Each row is a point on a landscape with many valleys, with its height.
From any point a ball rolls to the lowest of the 5 points nearest to it. It stops when none of these is lower. Distance is the straight distance between rows; heights are no part of it.
J_836: [162 135 121 131 165 117 123 136 145 130 162]  (h 35.0)
J_846: [ 83 102 130 110  83 144 166 105 107 130  79]  (h 34.2)
J_118: [167 124 103  91 154 130 158 128 104  82 114]  (h 35.7)
J_491: [159 145 131 145 145 142  50 178 135 163 167]  (h 24.0)
J_977: [ 90 110 127 109  92 133 165  96 110 116  97]  (h 31.8)
J_327: [162 146 131 135 160 121  95 152 150 150 174]  (h 37.8)
J_262: [153 146 130 139 150 126  71 162 147 161 177]  (h 33.4)
J_390: [181 134 124 157 194 151  72 170 130 149 134]  (h 43.6)
J_905: [153 130 127 169 159 165  25 182 118 159 127]  (h 14.1)
J_931: [136 133 126 172 146 168   4 182  99 146 112]  (h 9.6)
J_208: [ 97 126 130 128  99 110 156  92 131 118 127]  (h 17.9)
J_659: [ 78 132 153 153  76  95 144  95 149 122 127]  (h 7.5)
J_281: [170 132 113 115 187 127 136 137 124 110 147]  (h 48.3)
J_857: [142 113 107  98 135 124 160 110 114  93 123]  (h 34.9)
J_689: [156 134 114 117 162 117 138 127 134 111 154]  (h 11.7)
J_803: [115 114 116 105 108 125 161  98 117 105 115]  (h 12.9)
J_430: [100 109 119 107  95 131 161 101 111 110  99]  (h 37.2)
J_725: [ 74 107 131 118  75 141 165 103 107 127  77]  (h 11.0)
J_698: [174 130 109 110 178 129 150 134 119 101 131]  (h 45.7)
J_266: [131 109 103  89 111 136 167 106 102  91  98]  (h 37.1)
J_426: [159 121 108  97 152 125 161 119 116  94 126]  (h 4.4)
J_435: [170 139 125 145 176 138  75 162 137 154 156]  (h 27.8)
J_699: [ 68 110 152 142  74 132 160  95 127 126  92]  (h 16.0)
J_639: [ 83 114 140 131  83 124 164  96 124 115 102]  (h 16.4)
J_373: [123 158 144 135 106  84 108 128 165 149 183]  (h 89.5)
J_190: [175 135 117 125 185 126 125 142 130 123 148]  (h 53.2)
J_74: [111 168 155 141  89  82 112 134 164 144 176]  (h 48.7)
J_822: [ 65 110 149 123  75 167 160 124 108 142  60]  (h 42.4)
J_663: [ 60 105 162 146  69 147 162 104 118 130  77]  (h 18.1)
J_695: [102 101 116  92  85 147 162 109 100 118  77]  (h 56.9)
J_664: [161 140 126 160 164 156  41 177 131 159 146]  (h 18.2)
J_556: [116 123 116 119 109 108 157  99 133 116 133]  (h 23.3)
J_227: [188 134 122 149 201 148 100 163 130 138 127]  (h 63.0)
J_763: [ 78 119 150 145  81 109 156  92 134 121 116]  (h 12.7)
J_86: [179 134 114 139 193 133 113 154 131 132 145]  (h 69.2)
J_251: [ 95 154 147 150  83  81 129 112 167 131 156]  (h 26.8)
J_974: [ 74 107 131 103  72 161 160 122  97 141  57]  (h 87.5)
J_151: [132 147 133 135 124  98 126 121 160 142 169]  (h 55.7)
J_56: [ 65 108 155 135  76 142 160 108 116 133  80]  (h 18.9)
J_141: [172 131 126 170 181 153  44 177 124 158 126]  (h 24.6)
J_394: [144 155 135 138 135 117  83 159 151 168 184]  (h 12.8)
J_761: [141 121 113 110 142 117 154 112 124 105 136]  (h 39.9)
J_385: [172 138 120 129 179 125 126 142 134 125 154]  (h 47.9)
J_174: [ 55 116 153 123  82 184 153 146 103 154  51]  (h 72.3)
J_131: [106 140 145 141  97  91 137 102 155 126 153]  (h 12.1)
J_429: [130 113 109  99 118 126 163  99 111 101 117]  (h 31.6)
J_993: [183 131 114 114 193 131 145 146 119  95 125]  (h 56.5)
J_384: [138 130 120 118 139 107 147 113 138 119 154]  (h 35.5)
J_601: [142 151 129 130 138 111 107 140 155 145 177]  (h 54.4)
J_649: [128 136 128 121 126 101 141 109 147 123 158]  (h 33.8)

Where does a ball stop that starts at each point below?
J_227 -> J_931
J_390 -> J_931
J_141 -> J_931

Call two points neighbours if one is among the 5 nearest of the other. Go from one point of each pair to the other, from neighbour to neighbour, staying as low as possible. Name the highest point that can't be avoided.
J_931 and J_394 -> J_491
J_689 and J_931 -> J_327
J_803 and J_659 -> J_208
J_725 and J_659 -> J_699
